Points on a hilly landscape, in no order, each with its height.
A ball rolls from a point to the lowest of its 2 nearest points, and stops where none of them is lower. Distance is the straight distance between rows; heights are no part of it.
z_984 h=8.02: [  4  -3 -47 -11 -23 -39   9 -10  18 -34 -20  25   9   0  16  35  52  11
  -4 -19  47  50  18  41  43  -4]
z_509 h=3.27: [-13  38 -20 -62  37 -14  16 -33  26   0  -8  58  21 -28 -10  -5 -14  13
   0  89 -53  -5  -4  38  86  14]
z_626 h=3.53: [-42   0 -15 -50  19 -19 -27 -53  89 -32 -32  21  46 -48  30 -45 -93   8
 -36  64 -46 -38   3  65  49  36]
z_196 h=7.31: [  0  -4 -23 -52  -4  28  26   2  -8  58 -19 -34 -15   5 -15  15   5 -17
  24 -87  18 -10 -68 -17 -11  58]
z_761 h=7.28: [ 42 -14 -96 -16 -37  27 -41 -28  21  -2  13  23  -5   0  16  23  43   9
  22 -18  13  24  49 -56 -24 -25]
z_405 h=6.24: [ 25  33 -39   4 -28  11 -26 -13  -1  -7  27  81  -4  -6 -64 -19 -34 -55
   3  34 -37 -47  16   1  22 -34]
z_913 h=2.83: [ -2  37  28  30   5 -48   1  -9 -11 -25  29  40 -13  39  -1  42   0 -59
  16  -6   0 -38 -19 -10  23 -34]
z_443 h=5.81: [ 43 -23  29  24  19  34   1  15 -45  40 -15 -21  14  21  18  23  34  19
 -42 -70 -18  36  29 -36 -48  16]
z_790 h=4.87: [ 33  11 -28  16 -61 -13   4 -52 -68  13   3 -33 -20  41 -15  32 -11 -38
  33 -57  17   6  -5  15 -36  36]
z_534 h=4.75: [ 33  43  41  38 -14 -35   7 -15  13 -46   8 -61  -2  10 -26  27  -3 -26
  -2  34  38 -30 -24 -11 -68   5]
z_947 h=8.35: [-63   3  24  25  -9   2  25   7 -36  -2 -12 -11 -13  10  19  -4   9  15
 -31 -30  15  94  19  37   9 -12]
z_886 h=1.04: [-36  20 -26 -67  41 -31  22 -27  82   5   0  39  -3 -67 -18 -26  -3   6
  15  55 -38 -28 -32 -11  83   7]
z_895 h=4.26: [ -1 -16 -60 -16 -47  -1 -25  21  30 -25  -2 -27  13   2  44 -16  -8  17
 -34 -27  33   8  55  11 -35  17]
z_813 h=9.28: [-19  17  45  30  34  10  -8  38  29 -52  -8  -3 -45 -13 -27 -13 -12 -67
  -5   8   7 -52 -26  24  43  -5]
z_134 h=8.90: [ 28 -20  54  44   8  30 -18  36 -76  28  15  10   9  20 -14 -21   3  -1
 -10 -18   0  27 -26  -2 -19 -28]
z_897 h=3.05: [ 42  14 -44  37   5  26 -21  12  68 -43  24 -11 -17  14  22  -7 -31   4
  13  12  38 -43   4  13 -97   7]
z_373 h=8.61: [-54  -2   1  12 -28  23  40 -19 -58   8 -36 -63 -21 -22 -21 -15 -27  12
 -13 -21  33  71  10 -19 -79 -38]
z_29 h=9.07: [-16  -6 -12  -2  -4  -1  -5  27  46 -59 -21 -35  -3   0  -8 -26 -37 -16
  -3  11  26 -56  -7  10   8  -3]
z_85 h=4.11: [ 34  33 -27  49  15  33  30 -22 -45 -40 -37 -43 -48  18  13  53  16 -10
  15   6  34   4 -23 -18 -55   7]
z_912 h=5.18: [-28   4 -57  22 -25  16 -16 -25  17 -13  25  -2 -40  27  24  12  -1   0
  31 -34 -16  22  81  19 -34 -11]
z_195 h=3.24: [-32  23  12 -24  12 -36   0   9 104 -21   7  -6   4  -9  21 -32 -63  11
  -5  41 -19 -45  52  67 -25  36]
z_992 h=7.27: [-30 -64  20 -13  18  24 -39   5  66  42 -27  39  59 -73  24 -56 -36  17
 -13  31 -14 -17 -28  43  88   1]
z_962 h=8.26: [-29   4  32  36 -14 -34  20   7 -40 -59 -15 -26  -3  32   1  20   6   8
 -31 -14  42  56   8  33 -31  -7]
z_627 h=2.24: [  6  18  41  -6 -10 -24 -18  12 -43   9  29  47  41  26   2  22   5 -29
 -35  27 -72 -46   9  -7  80  -5]
z_706 h=4.46: [ 33  42 -36  25 -23 -21 -12 -30 -29 -39   6 -51 -24  22   8  10  23 -12
   1  20  24   6  24  -5 -56  20]
z_105 h=7.65: [ 21 -11 -75 -22 -34 -11 -26  -6  19  15  32  39  18  24  33  44  39 -21
   4 -44  17  31  29 -11 -20   8]
z_480 h=8.59: [ 37  24  35  35  23   1   2  22   2  -8  36  24 -11  -7 -16 -13  26   2
  17   4  33  44 -35  54 -13 -37]
z_474 h=2.10: [ -8  -1  10  68  11  44 -34   6  47 -20  31   6   4  -1   4   1 -38 -46
  23  -7  45 -32 -16   4 -57 -32]
z_941 h=6.58: [ -7 -80   0 -38  13  -5  16   4  43  41 -27  48  17 -56  -3 -41 -13  59
  25  13 -25 -11  -9   7  81   0]
z_478 h=6.22: [ 27  -6  35   0  -1  11 -13  38 -21  30   6 -19  16  58  14  -4  -8  -3
 -24 -74 -39 -26  20  10 -29  38]
z_97 h=3.19: [-47   4  22  30   3  -3 -24  13  20   5  38  11  17   1  -5  10 -12  -9
  30  25  33  -7 -20 -39 -12 -47]
z_377 h=4.85: [-20 -16 -26 -25  34  -1  25   0  27  -3 -18  82  27 -25  10  27   7  50
  15  76 -32   2  36 -23  61 -49]
z_675 h=8.17: [  6   1  10  16 -16 -58  36  -6  -2 -69 -14  -1 -14  24  13  42  45  12
 -18  -2  26  54  33  43  11  24]
z_551 h=8.03: [-43 -27  39  -1   4  40  -1  -6 -42  25  -3 -20 -46  30 -41  12 -13 -38
  47 -67 -45 -48 -19 -14  23  21]
z_100 h=0.60: [ -8  22  16  26  41 -10 -14  28 -36 -20  31  42  33  28  44  20  40  -5
 -41  43 -49  18  10  -8  71 -20]
z_863 h=3.66: [ 28 -34 -50  21 -24  -4  -6  16  40 -62 -11 -26   4   6  41  11 -24  24
 -21  -8  71 -27  40   7 -87  23]
z_366 h=1.96: [ 50 -31  47 -21  53  19   7  52  27  22 -40  -1  26 -23 -24   1  26  35
   0 -11  10 -27 -54 -33 -20   2]
z_44 h=1.64: [ 12  45 -10  52  40 -35 -12  14 -17 -65  22  37  -4  30  33  37  71  -2
 -33   6 -26  48  12  -1  49 -20]
z_602 h=3.52: [-12  -7  85 -13  11 -22 -15  -6 -24  53  30  59  39  12 -22 -11   8 -34
 -18  53 -85 -43  24 -34  49 -19]
z_206 h=5.37: [ 15  50  30  33  33  -6  12 -21 -13  47  24 -43 -14  17   9  40  17 -18
  18 -31   3  -2 -41 -30 -50  33]
z_383 h=4.86: [-33  -4 -38 -18 -31  18 -26  -5   4  -4  -8 -46  13  -4  72 -38  12  22
 -48  13   6  38  58  35  32  26]
z_460 h=9.02: [ 14 -15  76  -2  11 -18  19  24 -61  52  -9 -18  23 -17 -46  -8   3   2
 -31 -17   9  32 -42 -20 -21 -13]
z_392 h=8.49: [-103  -13    6   -7  -20   10   48    0  -25   23  -39  -48    2  -43
   20  -30  -16   35  -39   -9   27   99   17  -13  -28  -20]
z_938 h=3.62: [ 39  19   2  50  27  47  33 -21 -23 -12 -49 -35 -14 -36 -24  16   6  -5
  19  17  70 -11 -86  -4 -45  -1]
z_763 h=4.55: [-45   8  -8 -47  34  15  -1 -47  48 -23 -32  54  49 -25  19  -7 -67  27
  -9 104 -50 -35  10  39  60  -1]
z_745 h=8.74: [-32  -2 -20 -11  -6  23  22 -13 -30   9 -47 -61  -3 -48 -21 -12 -38   6
  -3 -11  60  31 -52 -31 -69 -25]
z_707 h=2.97: [ 59 -19  21  14  25  36  20  24  27  18 -63 -24  13 -33 -21  24  -4  22
  15 -17  70 -26 -73 -14 -45  18]
z_684 h=3.67: [ 39  31  43  66  16  -2 -37   0 -30 -13  40  38  -1  34 -17  24  19 -48
  -9   2  17 -25 -47 -24   0 -33]
z_308 h=7.69: [-42 -13  26 -28 -17  16  32   7 -39  39 -26 -42 -39  10 -17 -12  -6  -1
  26 -72 -13   9 -25  10  18  32]
z_124 h=4.65: [ -7 -41 -29   9   1  18  10 -12  42 -24  -4 -15 -46   8  18  18 -16  34
  51 -27  23  13  34  40 -43   7]
z_513 h=4.95: [-19 -11 -77 -51  33  12  19  13  35 -26   1  44 -29 -16   1  21   1  22
  41  11 -32 -48 -12 -28  60 -16]
z_937 h=3.07: [ 21 -30  46 -28  50 -13  41  27  33  29 -11 -13  -5 -25 -41 -18  19  42
  42   3  10  10 -26  -2   6  -2]
z_320 h=4.32: [ 15   4  44 -50 -14 -46  11 -14  33  46  17 -38   4  -2 -21  -7 -12  21
  36  24   4 -14  40  -5 -57  38]
z_644 h=8.30: [ -9 -29 -34 -37 -32 -10   2   4 -16  23  -9  -5  10 -18 -11 -14  41  25
   9 -17  33  65 -11  11  54 -18]
z_340 h=8.66: [-14  18  -8  19 -13  -1  30  16 -83 -50 -36 -16 -22  -1 -14  -2  31   5
  -3  22  51  63 -36 -13  44 -27]
z_905 h=4.72: [  -1  -22   26    1   42   55   17   18  -59   20   -1  -14  -13    7
   -3   10   43   33   25    5   -9   26  -15 -100   -7  -19]
z_844 h=5.34: [ 43   8   6  11  36  26  -1  25 -65  36   3   3  -9  21  26   7  73  20
 -38 -37 -40  50 -17 -88 -10   9]
z_424 h=6.20: [ 24  13 -41   0 -48  10 -30 -30 -22  -8  36  30 -12  13 -26 -16 -36   1
  16  41 -44 -36  54  10  -8 -10]
z_679 h=8.47: [ -6   4  50  48  29   1  17  18 -16  -1  31  -1 -17  -4  -8 -31  10  39
   8   5  22  97   9  72  -7 -18]
z_217 h=3.82: [ 16 -24  33 -11  -9   3   7   4   2  16 -21 -46 -16 -18 -34 -26  -8  39
  33   4  19   7   5 -20 -46   0]
z_174 h=6.55: [-17  -7  55   6 -21 -17  12  34   3  -6 -13 -26  23  47   8  42 -23 -21
 -37 -72  11 -49   2  50  -9  33]
z_977 h=6.03: [ -20   -8 -106  -61  -10   15   15  -20   13   -3   15   26  -34  -12
    2  -18   29   15   41    7  -33   10    8  -12   67   16]
z_569 h=4.29: [ 99  20  14  82  -2  12 -39 -26 -40  11  19  28  -2  24  -3  24  -6 -37
  18 -21  21 -25 -46  21 -46  -1]
z_156 h=2.41: [-44  20 -44 -54   0 -49 -16 -20  82 -51   1 -13   8 -34  26 -31 -67   6
 -17  51  -7 -40  19  61  27  19]
z_611 h=8.10: [ 16  22 -66 -13 -15  15 -24   1  42  17  43  46   1  18   3   4   9 -43
  15 -39  -5 -30 -20  23  -4   3]
z_463 h=2.33: [-32  62  -4  30  -9 -56   3 -13 -15 -61  48  28  -2  39  19  22  34 -49
 -20  16   7  16 -14  22  30 -20]
z_244 h=8.75: [ 32  16  71  56  26  20 -24  44 -26  40  55  44   7  -2 -15 -48  20 -19
  -4 -10  -7  33 -46  23  24 -36]
z_333 h=4.80: [ -1 -10 -21 -54 -36 -40  -8 -10  51  56  24  -3   2  -5   1 -11 -28  20
  23  17 -29 -30  65  -8 -29  36]
z_645 h=4.68: [ 53  14  30  66 -26 -10  -4 -56 -89  21 -11  -8 -10  28 -14  35  -9 -40
   7 -44  25 -10 -54  12 -33  15]
z_672 h=5.31: [ -3  -7  -2 -55 -42 -19  -8  -7  11  42  12 -27  36   6  18  -4  15  34
 -11  34 -40   3  82 -47  -3  27]
z_45 h=8.91: [-30   6 -10 -11 -15 -26   8  12   7 -44 -48 -64  19  -9  -5  15 -23  -7
 -15 -33  57  -5 -31  -9 -38  -5]
z_497 h=3.92: [ -9 -21 -30 -19  13 -20  16  23  97 -15  15   6 -35 -17  14 -19 -48  26
  33   9   7 -10  37  58 -17  20]
z_841 h=6.25: [ 12 -14   0 -39   8  17  -6  27  -7  44  20  13  12   8   2 -26  16  16
  12  25 -48  -6   7 -12  50   3]
z_413 h=5.35: [-17  30 -46  12   9  24 -38   3 -27 -19  34 -31 -10  30  63 -37  18   2
 -59  21 -59  23  56  16  30  34]
z_806 h=5.74: [  7 -12  26 -36 -11   7 -18  -7 -18  60  47 -10  48  13  24 -25  21  14
 -19   8 -61  -4  55   1   8  14]
z_27 h=6.78: [  3 -12 -89 -20 -10  43 -13 -14  -1  -2  26   0 -36 -14  17 -16  74   1
  16 -15  -3  32   6 -49  18 -14]
z_99 h=8.79: [  -7    9   36   13   -8    6   28    8 -105  -34  -38  -25  -19   10
  -27    6    2  -19  -34   -5   17    7  -72  -34   13    1]
z_24 h=7.63: [  1 -66  41  -7 -18 -38 -29  27  87  20 -31  -5  45 -70  10 -63 -55  29
 -23  13   5 -17  -5  42  43   7]
z_3 h=4.57: [-20  -1  53  -2   0  -9 -34  -5  24  21  33  33  36   8 -28 -13 -14 -60
 -18  38 -40 -75  24 -51  18 -29]
z_406 h=5.27: [ 35   2 -54  12 -45  -9 -12 -47 -37  -3  17 -22 -79  33  14  15  17 -16
  16 -68 -26  27  61   6 -41  39]
z_574 h=5.50: [ 11   8  -3 -15 -15  15 -25 -13  37   8   0  69  36 -18 -59  -9 -38 -62
  -8  25 -30 -88  51 -45  14 -32]
z_310 h=6.88: [ -3  14  22 -10   1  -6  34  -9 -13  17 -32 -32  12  28  -1  60  -3 -35
 -18 -95  31 -23 -63  29 -20  49]
z_603 h=8.92: [-14  -8  51  12   7  30  53   8 -95  35 -46   7 -23 -12 -39  19   1  -7
 -10 -24   8  30 -73 -37 -11 -20]
z_393 h=5.04: [ 11  51  53  13  30  -4  10   3  46  13  -6 -51  -6  -1  -6  14  -1 -33
  -4  -7  25 -37 -51 -23 -79  23]
z_415 h=5.79: [-11 -11 -42   6 -19  31 -34 -21 -24 -10  32  -1 -10  21  33 -48 -36  14
 -20  36 -97 -20  74  27   1  10]
z_395 h=5.73: [ 11 -62 -25 -43  21 -16  20   2  37   5 -30  42   8 -26  10   1   8  75
  14  41 -29  12  53  19  53 -19]
z_595 h=4.09: [ 10 -23  17  23  20  28  -8  32 -34   5  18  22  30   0   0  20  41  17
  18  43  23   8 -11 -87  -6 -57]
z_527 h=3.42: [-31   2 -22 -58  18 -34  13   2  58  10 -16  22  -8 -16 -10  -1  -4 -16
  15 -14 -27 -53 -12 -18  50  10]
z_309 h=8.52: [-12 -19   6   4 -42 -21  -4   1 -39 -21 -34 -10   9 -18 -37 -16   0  25
  15  15  59  53 -11   9  31 -30]

Where does a ball stop that starts at each point below?
z_45: z_984
z_645: z_100
z_405: z_100
z_393: z_366
z_551: z_474
z_460: z_984
z_603: z_984
z_415: z_474
z_806: z_366
z_308: z_474
z_105: z_886
